Each row is a point on a landscape with many valleys, with its height.
A ball rolls from a point to the lowest of its 2 nearest points, and stops where none of them is lower. Distance is the straight distance between rows; heights are no part of it.
k_287: [114 107 148 186  71 167 141 114 143 164 135 141 185 100 136 141 116 101
 120 132 134 130 154 131 162 137 102 129 132 126  52 120 166]  height 581
k_883: [119  77 106 176  47 146 100 124 142 158 112 150 172 113 144 145  72 117
 124 140 104 158 151 102 128  95 116 133 126 143  94 136 117]  height 449
k_819: [121 125  88 228 123 149 120 175 133 158 144  96 101 185 135 154 121  53
 157  86 122 118  96 113 170 171 123 135 132 132 129  95 117]  height 733
k_186: [159  69 132 112 121 134  70  98 104 131 164 171 143 143 156 142 104 165
 173 110 148 110 137 120  84 103 150 162  94 141 116 139 111]  height 497
k_171: [118 104 102 181  71 151 152 105 157 139 102 156 165  94 113 132 105  96
 139 130 107 125 149 110 142 157  89 104 137 103  88 113 169]  height 633
k_775: [144 120  91 182 136 147  99 157 116 142 130  90  70 193 159 162 134  62
 128  82 145 130 115 140 162 151 116 130 140 148 149  98 122]  height 747
k_6: [133  64 112 115 120 138 144 111 150 131 155 180 203 121 120 133  55 128
 123 149 102 187 162 125 132 107 163 114 119 178  91 150 110]  height 561
k_659: [ 89 204 121 130 179  60 173 162 132 115 161  78 104 156 120 126 152 104
 108 119 119 129  91 108 130 157 100 107 173 119 175 101 127]  height 391
k_193: [148  89 152 164  78 130  81 108 128 142 172 159 156 178 151 164  82 130
 144 130 139 142 164 137 126 130 144 151 127 149  82 101 125]  height 719
k_524: [165 150 126 117 151  92 146 146 157 130 162 144 102 179 120 161  99 120
 147 104 117 142 126 102  79 153 166 154 137 152  99 106 113]  height 530
k_981: [135 153 130 182 139 178 150 145 155 120 166 115 139 143 119 158 167  91
 159  84 140  95 128 128 186 178 111  97 125 104  83  84 173]  height 584
k_110: [109 110 163 135  96 159 120  98 155 134 136 131 178  97 122 129 138 103
 111 119 123 144 160 152 177 124 101 118 136 144  61 152 152]  height 626
k_669: [124 165  96 144 130 116 140 152 109 121 122  83  65 143 117 102 145  80
  84 132 125 130 102 123 161 123 120 144 152  97 200 100 138]  height 301
k_606: [125 100 154  65 166 118 122  69 153 123 168 185 187 103  94 157 132 144
 119 115 139 145 138 170 166 110 106 135 112 144 108 122 121]  height 550
k_113: [142 165 105 159 137 169 125 164 131 129 100  96  98 149  90 117 141  94
 107 102 146 123 126 120 165 149 136 156 121 108 123  92 167]  height 772
k_90: [135  40 178 125 101 173 134 107 116 145 106 154 192  62 149 112  99 159
 122 156 127 160 143 157 109  99 152 159  78 151  89 181 117]  height 741
k_871: [137 144 106 157 154 188 216 133 150  91 114 146 153 100  69 122 149 111
 150 150 138 125 128 144 182 193 140  90 114  86 120  87 180]  height 677
k_21: [103 110  73 132 150 111 191 121 175 121 123 190 196 101  89 158  78 118
 151 132  75 181 130 102 132 141 157  83 117 154 108 123 141]  height 644
k_101: [124 133 123 131 120 158  39 133 126 119  95  68  68 123 162 102 164 106
 144 115 154 115 120 159 161  90 104 129 105 104 151 128 126]  height 334
k_720: [167  64  97 151  90 151  61 144 118 154 145 139 100 163 208 157  88 148
 160 124 126 158  99  90  75  95 169 121  71 137 107 145  97]  height 186
k_441: [110 192 131 122 138 121 100 125 144 109  95 102 137 129  98 125 138 115
 125 103 148 108 164 135 158 113 111  96 143 110 156  79 139]  height 602
k_131: [138 156  91 112 145  87 214 162 122 118  85 131 103 113 112 115 110 141
  95 187 104 143 129 108  81 156 167 128 164 130 145 135 131]  height 895
k_134: [ 85 179 127 129 115  95 125 146 110 124 100  89  89  98 148  69 131 140
  61 177  67  86 133  94  87 144  90 123 165 126 179 177 116]  height 513
k_59: [132 107 131  92  95  90 141  73 143 115  51 150  97  62 153  99 125 152
 112 156  84 141 134 114 100 124 130 101 144 105 166 168 122]  height 680
k_129: [153 146 130 161 136 140  67 148  83 117 119 104  73 164 205 110 190 179
 166 104 162  90  93 142 110  76 116 146  93  99 190 106 117]  height 446
k_927: [107 184 140 119 136  71 115 143 133 128 104  61  76 131 169  63 172 111
  97 136 111 109 125 135 139 136  83 105 177 122 182 157 103]  height 756
k_476: [128 171 145 120 121  94 141 124 117 126  67  94 118 120 135 115 146 148
  91 143 112 124 154 108 104 129 100 135 156  94 176 130 137]  height 630
k_591: [133 152 109 121 159 117 155 154 147 118 144 138 116 166  72 188  91 105
 156 111 115 147 123 104 111 179 160 126 111 163 116 128 131]  height 558
k_842: [147  60 148  96 169 100 111  86  94 162 140 208 168 106 113 112 174 158
 171  92 109  79  89 150 114 107 143 108 100 117 155 150 119]  height 868
k_968: [110 128 138 115 108  76 154  83 126 108  59 143 100  66 171  70 116 185
  85 178  51 133 128  92  72 128 140  88 160 124 191 176 115]  height 637
k_360: [135 176 116 137 143 112 130 137 117 100 180 111  78 161 119 165 150 102
 145 101 155 117 106 143 158 139 132 146 170 129 108  73 137]  height 447
k_256: [130 135 149 112 137  79  92 122 125 141 103 131 127  99 170 104 176 169
 147  91  88  71  96 128  85  82  85  95 145 143 197 180  71]  height 723
k_962: [154 104 130  40 191  74 186  92 157 128 120 203 170  71 105 120 142 173
  91 158 108 159 105 165 107 114 125 102 126 140 171 144  98]  height 694
k_808: [117  55 196 125 151 150  59  82 102 156 183 150 175 118 169 136 161 154
 170  76 142  97 134 164 145  89 124 140 102 141 114 142 106]  height 851
k_44: [136 170  98  97 141 101 201 100 157 107  98 163 122  85  75 105 123 145
 131 162 118 139 133 120 134 142 109 135 169 111 126 113 151]  height 781
k_315: [153 126 142  83 156  61 174 107 175 141 129 171 174 131 105 138 154 154
 119 130 100 173 139 138 141 116 104 119 159 113 135 105 118]  height 664
k_672: [108 174 147  60 161  94 173 125 129 105 104 140 144 111  71 152 128 167
 105 158 135 161 110 137 117 133 125 131 152 128 175 119 124]  height 560
k_811: [124 235 120  90 175 125 136 175 124 143 137  98  83 154  59 127 160 145
  73 133 175 101  79 145 156 160 143 127 155 127 161  90 138]  height 845
k_152: [141 168 167 113 148 164  63 153  85 123 116  93  80 143 132 135 172 153
 139 105 173 102 102 150 134 104 154 149 100 108 157 105 121]  height 248
k_728: [128 153  99 112 143 101 185 164  90 128  96  92  85 126 136  87 136 142
  50 202 104 134 119 102  84 158 148 134 156 128 162 165 134]  height 881
k_954: [174  94  96  88 142  87 160 116 151 168 128 207 141 107 138 134  95 161
 119 126 101 121 155  92  83  81 172 143 125 126 113 132  98]  height 552
k_379: [ 85 101  95 212  80 181 102 128 125 170 165  94 130 140 180 142  97  71
 131 123 141 130 122  95 135 142 113 130 108 151  46 143 146]  height 725
k_864: [155 165 151  92 148 154 111 155  89 128 112 107  74 133 103 100 160 186
 112 151 177 113  95 135 112 115 148 164 109  88 179 132 123]  height 193
k_888: [116 115 124 135 114 140 104 117 132 115 117 123 163 167 114 133 118 101
 134 121 157 142 179 130 146 142 130  99 145 129 103 113 157]  height 543
k_42: [179  69 169 128 102 129  89 120 110 128 141 144 142 113 178 119 160 157
 170 100 164 134 120 159 139  76 121 123 127 103 115 119 119]  height 454
k_623: [110 219 126  75 157 116 164 165 121 140 129  92  87 122  62 109 158 170
  62 175 154 103  77 146 130 159 122 138 170 125 162 134 120]  height 855
k_220: [122 157 170  90 141 166 119 139 141  89 156 127 149 133  60 156 113 146
 124 145 158 159 132 161 166 119 140 123 111 162 107 107 132]  height 609
k_401: [ 88 184 106 133 117 106 143 143 144 112  62  93  73  91 107  67 130  96
  83 116  89 118 114 109 124 147 101 113 157 114 200 135 133]  height 381
k_40: [127  96 107 164  69 154  91 138 133 118 116 117 130 132 133 164 107 103
 137 131 126 149 128 118 130 102 122 155 129 135 106 116 129]  height 400
k_709: [ 80 140  90 142 114 110 162 105 139 107  63 112  90  84  93  96 101  97
 123 131  90 152 126 103 126 157 122 106 160 102 177 120 157]  height 450
k_347: [117 103  74 190  75 174 121 124 140 144 121 113 128 130 140 131 102  68
 139 139 113 123 132  91 152 156 110 100 108 114  85 147 159]  height 685
k_658: [128 149 161  81 149 113 129  94 161  96 147 150 174  96  96 176 157 125
 119 115 146 141 133 161 183 116 103 107 129 133 100  92 151]  height 576
k_335: [169  90 123 118 103 148 128 133 132 128  66 141 107 101 141 119 126 144
 123 162 150 152 139 139  91 105 158 160  93 108 106 142 142]  height 700
k_911: [ 57 133 177 148 130 144 109 110 118 120 187 103 190 160 107 148  90 106
 126 123 140 155 167 139 149 146 140 144 120 164  93 117 146]  height 603
k_872: [131 155 140 107 134  89 119 142 109 127 125 103  95 111 166 111 161 169
 128 128  73  92  90  99  67  88 114 102 156 160 172 206  68]  height 740
k_857: [146 118 106  98 138  63 175 118 124 149 141 171 128  86 154 110 109 177
 106 156  70 123 144  80  66  74 148 124 155 119 136 148 101]  height 585
k_149: [151 119 158 166 119 162 143 151 168 135 170 135 154 166 133 159 114  97
 137  88 158 157 142 131 147 173 133 119 113 162  42 104 146]  height 580
k_223: [168 126 130 108 151  63 162 133 141 161 165 162 135 177 147 142 114 154
 128 104 113 142 148  78  82 127 142 133 159 145 117 121 104]  height 499
k_542: [118  80 175  70 177 108  74  73 113 143 174 169 168 105 131 130 169 157
 162  80 130 109 118 169 134  89 121 119 123 127 135 139 112]  height 859
k_177: [178  55 125  95 166  76 155 100  90 173 143 216 163 108 141  80 173 183
 169 129 109  73  94 141  95 103 154 113 101 110 156 171 113]  height 876
k_371: [151 180 123 131 159  94 135 155 107 145 130  82  58 171 171 134 172 118
 109  94 135 114 117 116 115 133  98 132 172 136 145 135  99]  height 775
k_986: [108 195 117 136 163  86 146 173 101 124 159  62  78 137 134  96 159  83
  65 137 121  98  97 135 164 143  89 134 184 122 197 100 125]  height 350
k_481: [161  68 122  67 163 113 154  89 124 151  99 208 151  66 119 108 121 185
 151 149  98 115 127 137  86  86 163 130 100 118 148 174  81]  height 667
k_731: [ 85 191  96 127 159  60 161 158 139 123 131  80 120 144 124 115 137  97
 114 136  87 114 115 107 111 161  92  76 181 144 172 149 118]  height 424
k_936: [106 164 138  74 156  66 169 152 127 118 139 138 136 116 113 120 131 178
  96 170  86 132  99 107  68 112 139 107 167 151 161 184 105]  height 502
k_279: [152  96 133 119 107 106  83 100 108 146 101 158 139 105 165 121 170 176
 166  98  88  79 103 120 102  80 103 104 107 114 167 183  94]  height 707
k_258: [159  60 115  90 116 117 138 117 140 117 106 171 157 107 119 124  76 144
 131 143 104 187 141 130 105 100 163 100 125 149 129 147 111]  height 604
k_807: [118 116  92 113 103 158  77 138  99 107 117  95  85 125 119 150 134  89
 111 132 160 123  88 149 135 119 125 126 122 140 134 144 135]  height 619
k_925: [137  81 152 139  88 174  73 120 101 124 142 106 132 122 180 122 139 138
 143 121 167 141 131 154 149  87 112 135  91 128  96 158 129]  height 399
k_876: [165 104 118  96 115 110 149 118 119 141  79 144 105 109 148 111 131 175
 132 162 129 139 143 105  71  95 150 148 112  92 134 157 116]  height 678
k_575: [134 164 102  91 163 141 212 109 166  93  94 169 142  84  57 110 113 123
 137 156 156 156 146 143 159 160 119 111 130 124 128 108 165]  height 754
k_610: [152  76 105 122  96 106 165 114 154 133 101 165 155  86 127 134  86 115
 129 132 100 184 127 115 120 119 133  98 145 117 117 122 124]  height 636
k_766: [104 223  99 120 172 136 155 164 128 140 124  97 105 145  62 105 175 106
  88 114 154  85  87 138 171 187 123  93 161 105 189  88 150]  height 836
k_926: [138 144  83 145 148 111 207 160 168 116 151 151 123 152  90 177  98 105
 166 122 101 134  95  87 103 183 165 114 114 125 114 118 127]  height 583
k_707: [111 135  73 136 154  91 210 149 156  99 132 149 158 117  98 163  98 104
 153 133  77 157  91  79 116 164 153  72 134 126 136 116 134]  height 610
k_738: [176 106 135 115 126 111  97 116  91 123 155 150  95 174 164 134 134 176
 179 133 149 112 113 120  76 105 139 160  98 113 146 135 106]  height 468
k_349: [155  77  91 153  90 149  78 162 105 135 123 110  75 142 189 138 130 130
 152 117 139 148  83 110  92  79 123 151  97 116 141 134 106]  height 95
k_657: [137  82 192 135 107 168 143 131 116 119 124 122 170  99 141 112 110 139
 114 164 163 164 163 181 129 118 158 157 100 146  58 151 140]  height 706
k_682: [101 196 108 130 154  92 199 173 141 113 121 128 123 142  56 154 141 135
 118 149  93 128  94 116 111 169 144 145 158 135 155 112 140]  height 349
k_12: [144 141 149 126 135 130 114 114 138 102 169 133 116 153 131 184 130 116
 156  79 151 126 121 132 140 121 120 136 154 147  94  90 120]  height 478
k_415: [133  46 145 176  62 160  64 138 111 175 161 136 135 150 207 133  86 148
 158 136 143 176 103 112  84  97 159 141  72 143  91 148 117]  height 266
k_800: [121 192 123  94 144 115 173 156  97 125  89  96  75 111  96  86 163 150
  62 195 127 120 102 140 124 154 132 152 181 114 175 140 135]  height 866
k_175: [139 131 151 205 134 170 138 154 138 142 178 110 118 173 147 159 128  80
 147  72 150 127 122 129 172 188 124 127 124 142  60  75 153]  height 534
k_264: [158  90 134 156 115 173  46 140  98 123 140 124  78 163 184 159 138 161
 156 109 159 129  89 142  93 103 140 175  75 149 119 141 118]  height 175
k_789: [102 155  82 181 107 144 119 142 147 126  67  90 109 132 105 116 141  72
 125 126 120  97 130 122 168 167 109 124 132  91 161 104 150]  height 792
k_95: [132  44 171 162  74 174  82 124  96 162 154 129 167 145 194 118 120 146
 149 129 151 158 117 142 117  92 118 129  77 148  96 168 104]  height 337
k_265: [102 126  97 168 109 183  81 128 111 120 138  70  98 141 138 140 130  64
 120 116 147 116 127 143 189 128  99 134 125 138 103 135 135]  height 647
k_89: [100 144 161 100  87  82 113  79 130 103  63 113  82  90 147  69 158 150
 125 148 103 112 133 139 115 130  98 100 150  87 190 162 116]  height 714
k_350: [115 105 161 180  92 145  69 133 130 142 167  99 151 193 165 138  98 110
 149 107 158 150 166 138 148 120 122 141 134 141  84  91 127]  height 698
k_317: [141 158  82 180 152 112 149 159 101 165 139  79  57 185 167 139 172  72
 100  93 126 100  96 106 149 167 106 148 154 138 163 106 109]  height 762
k_757: [159 139 120  91 127 110 181 107 149 119 118 155 112  83 101 109 109 143
 139 139 130 148 162 111 121 109 108 147 136  98 126 125 132]  height 805
k_675: [107 154 151 108 122  78  81 120 136 115  87  73  77 122 171  64 186 131
 154 125 117  95 105 152 120 110  92 108 150  97 181 159 101]  height 739
k_525: [133 125 116  90 142 158 151 138 139 126  84 113 111 110  96 126  94 105
 126 125 153 174 136 113 123 149 152 115 109 131 102 171 141]  height 683
k_331: [104 122 107 237  92 177 135 165 136 144 138 100 135 160 117 129 126  68
 173 114 111 118 120 128 192 167 119 123 125 100 123  81 137]  height 713
k_901: [140 108 138  79 155 159 152 126 138 131 117 153 161 108  99 123  82 130
 115 152 167 156 177 142 119 153 158 125  86 158  78 176 130]  height 645
k_898: [146  74 109  36 203  89 166  97 139 149 123 211 166  82 107 136 102 181
 120 157 107 131 127 149 100 102 177 106 103 139 164 161  71]  height 681
k_517: [129 134 137  95 112 133  91 109 103  97 103 104 101 119 106 157 151 122
 137 136 152 116 103 158 142 116 112 126 151 118 150 144 118]  height 600
k_853: [143 118 161  97 110 105  92  95 131 117  81 119 122  90 144  89 162 149
 150 111 144 146 138 145 132 107 125 116 141  79 121 132 144]  height 540
k_214: [122 113 125  90 146 144 106 139 105 140 112 110  93 117 118 133 103 124
 134 114 156 140 120  92  84 137 176 134  91 126 118 166 130]  height 710
k_451: [136 122  90 101 123  95 133 106 138 125 114 146 148 169 107 150 108 122
 138 128 136 139 157  99 104 149 145 102 143 133 125 127 142]  height 575
k_561: [127 125 128  66 166  68 178  82 175 123 103 186 173  85  95 118 129 153
 105 147  91 182 127 140 133 129 102 100 145 134 155 127 119]  height 684
k_306: [173  66 121  92 131 106 106 114 118 150 158 190 128 129 158 150  79 165
 158 118 117 118 140  97  74  91 190 137  91 128 121 146  88]  height 523
k_527: [139  97 128 116  97  57 146 117 131 155 111 160 141  93 162 101 123 162
 112 136  72 139 136  94  76  78 111 130 170 107 159 129 104]  height 613
k_218: [ 82 169 114 193 156 185  85 154 113 126 148  70 115 162 135 130 130  57
 140 100 156  77 142 150 213 138 131 133 118 127 125  54 142]  height 646
k_622: [115 155 165 111 136 143  48 134  94 101 100  85  99 111 142 112 178 156
 162 117 165  83 103 165 158  75 116 124 105  93 177 112 115]  height 287
k_648: [131 100 127 148 107 185  45 124 107 122 128  96  97 135 209 120 173 139
 145 121 171 126 109 151 143  79  91 127  68 113 124 143 138]  height 389
k_357: [121 152 133  92 152  86 138 149  91 138 156 136 135  94 157  83 139 208
 120 162  54  86 103  86  66  85 139  82 142 156 175 220  69]  height 761
k_222: [ 81 187 112  74 167  78 204 125 144 112  93 143 145 102  86 143 111 157
 102 178  86 166  98 105  88 148 124 101 150 147 166 149 126]  height 535
k_630: [133  98 186 140 114 182 103  96 112 138 204 128 144 151 173 121 102 150
 113 129 171 116 158 132 100 123 142 184  59 158  48 171 124]  height 793
k_634: [105 109 109 188  94 164 111 157 128 126 167 114 119 166 113 171  84  87
 145 121 119 134 124 120 135 135 139 167 126 159  83 114 139]  height 354
k_430: [161 141 149 113 116 110 129 124 109 140  82 109 105 126 149 107 158 171
 117 147 135 129 140  95  94 104 115 164 125  71 153 139 126]  height 655
k_153: [129  33 125 108 135 167  92  95 121 170 140 199 193 109 127 115 102 164
 115 150  97 112 164 143 111  91 164 148  84 155 102 179  91]  height 629
k_47: [147 116 140 136 116 199  69 151 104 121 151 105  76 157 139 156 125 126
 108 127 163 128 115 152 132 122 146 196  73 156  87 128 134]  height 246
k_483: [101 125 156 127 125 136 132 105 159 108 175 142 200 115 105 147 144 110
 125 125 131 142 143 165 190 142 120 109 136 149  55 109 178]  height 611
k_150: [138 155  73 170 100 102 116 146 126 129  93  75  49 129 167 105 152  76
  81 120 116 109 112 123 150 114  87 148 145  99 182  97 134]  height 247
k_91: [ 82 208  93 134 155 114 159 145 145 110 103  98 126 134  67 101 150  96
 120 119 118  83 116 124 153 175 109  88 155  98 205  95 158]  height 824
k_464: [155 146 116 137 127 173 141 160 132 112 112 132 108 125  96 124 119 109
 119 133 166 131 145 130 133 135 150 174 112 118  88  94 161]  height 752
k_558: [ 62 139 122 147 129 117 146 118 179 104 109 114 165  86  91 132 120  72
 167 103  97 153 120 114 164 153  98  90 129 127 132 106 154]  height 533
k_590: [105 103 133 160  95 166 100 104 118 154 189 115 138 145 172 131  88 111
 110 124 144 126 150 107 110 132 135 160 101 180  33 170 144]  height 760
k_390: [127 156 145  69 141 126 123 131 121  85 127 117 130 126  72 168 133 145
 126 146 157 131 116 158 136 124 110 112 155 136 151 122 126]  height 582
k_7: [140 127 126 162 104 181 102 152 118 107 172 113  89 166 124 156 109  95
 115 122 154 127 119 146 148 147 152 189 112 176  74 107 152]  height 302
k_943: [161 118  85 158  93 115 107 162 125 134 114  88  60 160 181 123 143 104
 108 123 140 139 102 114 112  90  99 142 142 105 149 102 112]  height 177
k_501: [115 156 158 106 119  92 140 108 105 123  96 121 126  87 160  46 134 184
  73 184  63 112 143  93  73 139 105 105 151 129 184 196 110]  height 579
k_654: [108  83 120 166  85 160 139 113 149 150 145 163 210 125 115 131  74 117
 126 134  85 159 175 118 146 128 128 113 138 166  77 147 116]  height 509
k_774: [ 80 194 122  94 136  70 147 146 120 126 129 103 118 102 124 103 137 150
  82 170  85 104 113  94  87 145 110  99 188 145 176 166 111]  height 466
k_713: [136 138 189 127 131 182  87 137 116 111 172 112 130 143 123 140 127 143
 141 116 156 158 153 160 176  94 136 142 108 144  91 112 128]  height 643
k_526: [152  33 123  91 137 151 114  79 102 159 111 209 176  76 125 114 121 177
 144 143 110 104 136 151 115  90 149 143  73 119 130 161 100]  height 649
k_742: [109 156 100 151  99 103 127 148 133 132  57  80  55 107 163  70 149  85
  54 131  80 103 104 106 124 136  90 141 135 101 201 136 132]  height 314
k_734: [150 176 138 135 142 115  97 154  84 117 155  88  73 163 177 102 183 180
 130 138 146  87 114 131 107  81 107 166 147 117 172 116 107]  height 412
k_745: [160  91  93 124 137 101 200 126 162 138  63 183 163 100 113 165  80 129
 121 176 128 139 170 140 112 161 182 128 120 141  97 135 118]  height 921
k_37: [ 97 148 157 185 127 142  69 142 136 133 150  83 129 179 177 156 120  94
 157  84 163 139 157 151 186 141 123 126 134 145  90  77 125]  height 679
k_117: [125 174 107 131 139 106 165 173 116 122 130 119  85 153  80 144 136 122
  96 149 131 115 109 118 111 138 150 174 169 117 146  98 151]  height 384
k_804: [ 93 153 114 193 135 146  85 158 144 142 107  56 118 181 165 135 122  60
 157  96 155  91 161 137 192 147 112 128 118 116 118  72 131]  height 661
k_505: [155 170 127 115 146 119 120 150  92 112 153 106  61 167 117 148 149 121
 100 134 175 107 105 146 137 134 150 167 150 113 138  78 146]  height 417
k_803: [144  99 107 154  98 168 157 150 140 119  79 151 134 109 113 127  94 126
 122 159 148 159 159 137 126 130 149 166 116 122  78 113 172]  height 728
k_229: [163  76 132 126  78 105 108 102 132 139 105 141 121 105 165 103 155 143
 148 134 137 143 126 133 125  84 102 135 141  80 119 123 142]  height 498
k_61: [179  92 147 131  86 141  94 116 127 114 170 140 116 175 154 179  87 140
 130 145 172 118 148 149 116 143 145 179  99 137  84  98 127]  height 738
k_352: [127 120 152 109 102  56 145  93 170 143 102 149 150  98 133 127 142 136
 125 128  89 154 141 126 129 120  99 129 179  90 147 111 118]  height 642
k_753: [134 147 143 133 132 104  67 117 115 116  98 118 116 107 196  96 184 153
 162  88 133  41 109 146  98  73  71 111 134 130 185 139  93]  height 736
k_216: [106 160 123 124 142 128 132 113 144  97 103 128 174 144  81 139 135 113
 133 120 148 133 164 132 164 158 112  84 137 118 141  95 163]  height 577
k_801: [137 180 119 140 149 200 173 142 146 102 148 119 141 131  66 142 152  99
 147 125 135 121 148 129 193 180 113  83 104  93 116  97 160]  height 632
k_579: [116 127 125 122 123 174 110 107 113 130 156 115 134 130 122 136  87 101
 117 131 169 122 156 116 119 138 133 152  98 145  65 159 154]  height 789
k_449: [ 95 188 126 145 148 168  95 150 135 109 138  81 136 146 102 142 127  87
 136  85 172  91 146 145 187 125 110  93 131 135 136  68 144]  height 625
k_772: [131 115 135 110 133 110 107  99 147 134 155 136 159 139 138 174 117 109
 155  77 127 134 141 121 141 116  91 110 151 143 110 115 112]  height 505
k_686: [136  57 184 153 143 171  62  82  81 162 208 167 180 145 194 124 122 165
 161  74 150  93 127 134 119 101 125 160  70 154 103 151 110]  height 839
k_144: [131 129 146  42 175 142 145 105 157 124  82 160 165  87  76 114 115 159
 123 138 150 169 151 147 120 138 143 113 119 142 120 149 138]  height 607
k_274: [ 97 175  87 172 123 130 150 156 161 103  86 107 146 150  76 135 152 104
 154 119  89 102 129 115 151 171 107  84 144 113 184  93 142]  height 810
k_676: [158 129 143 127 127  92  95 154 102 132 143 114  82 172 171 128 160 159
 159 115 135 120 115 117  84  92 122 160 143 127 157 126  95]  height 441
k_251: [ 99 104 175 122 128 148 126  85 120 145 217 145 193 162 129 137  80 126
 104 124 145 141 176 134 135 145 140 139 104 178  76 156 118]  height 565
k_32: [151 134  89 116 148 116 213 150 156 123  69 168 128 111  87 141  97 131
 135 174 126 142 147 123  94 178 185 119 127 144 113 128 137]  height 911
k_378: [119 138 106 179 141 173 158 173 134 100 172 134 130 155  71 145 142  80
 145 109 134  97  99 143 142 186 172 148 120 122 111  73 176]  height 433
k_471: [133 116 133 196 131 179 175 177 134 123 205 134 132 166 100 155 109  76
 148 106 136 126 110 142 150 210 166 149 100 141  82  86 173]  height 477
k_428: [131 115 157  68 141 113 114  93 136 128  79 146 157  87 100  87 150 163
 139 116 130 158 147 144 122 114 137 108 139 108 149 150 133]  height 578
k_253: [143  88 195 146 122 173  64  87 102 147 203 120 136 159 200 135 110 148
 155  80 176 123 158 122 126 119 129 163  76 147  76 130 120]  height 820
k_291: [146 149 101 131 116  88 142 142 127 124 103 106 121 161 136 142 137 111
 100 113 123 115 142  92 109 134 110 110 159 113 155 110 137]  height 605
k_785: [ 84 119 137 221  93 199 160 154 122 114 153  96 177 164 100 129 116  84
 142 131 116 135 136 140 188 173 137 109 119 121 104 104 157]  height 682
k_557: [124 130 110 141 157 154 231 111 176  97  96 170 170  84  75 121 116 113
 158 165 142 166 145 156 160 182 132  97 125 128  93 102 178]  height 722
k_670: [ 71 150 114 126 128 117 136 101 151 101  82  94 122  80  90 128 104  73
 131 112 109 130 122 121 151 135  95 101 152 101 162 110 146]  height 496
k_310: [148 147 140 115 140  64 120 135 146 162 143 133 137 156 152 133 144 157
 145  95 107 126 147  98  86 100 109 134 161 131 146 131  94]  height 471
k_844: [112  55 151 125 116 156 110  86 121 175 193 160 189 142 150 129  86 144
 102 145 100 119 175 141 125 110 138 166  94 178  68 175 102]  height 601
k_813: [160 112 127  76 134  93 140 106 106 133 124 180 130  87 135 103 153 190
 137 136 100  90 107 114  82  87 118 119 122 120 167 189  81]  height 687
k_937: [ 79 160 160 180 120 190 134 147 103 105 181  98 160 171  91 119 108  88
 114 137 140 146 154 147 181 164 160 151 115 141  89 103 172]  height 639
k_221: [122 109 209 140  96 174 108 129 114 128 163 103 160 139 143 134 127 144
 119 165 148 156 154 168 173 108 156 156 108 134  58 127 128]  height 674
k_290: [117 101 152  86 149 127  96  71 127 134 188 154 180 139 121 165 114 120
 133 104 150 145 155 138 157 118 113 120 128 151  97 139 114]  height 529
k_584: [104 168 101 145 151 127 184 171 139  89 134 138 139 137  53 164 142 102
 134 118 118 117  85 126 137 175 142 130 130 117 142  86 170]  height 388

Two balls start at each pair of points below. Name the first point that both come to, or write never.
k_901 / k_6 => k_349
k_561 / k_21 => k_676
k_265 / k_789 => never

Where does a ball stop that starts at each point below?
k_193 => k_888
k_274 => k_888
k_317 => k_251
k_525 => k_349
k_745 => k_349
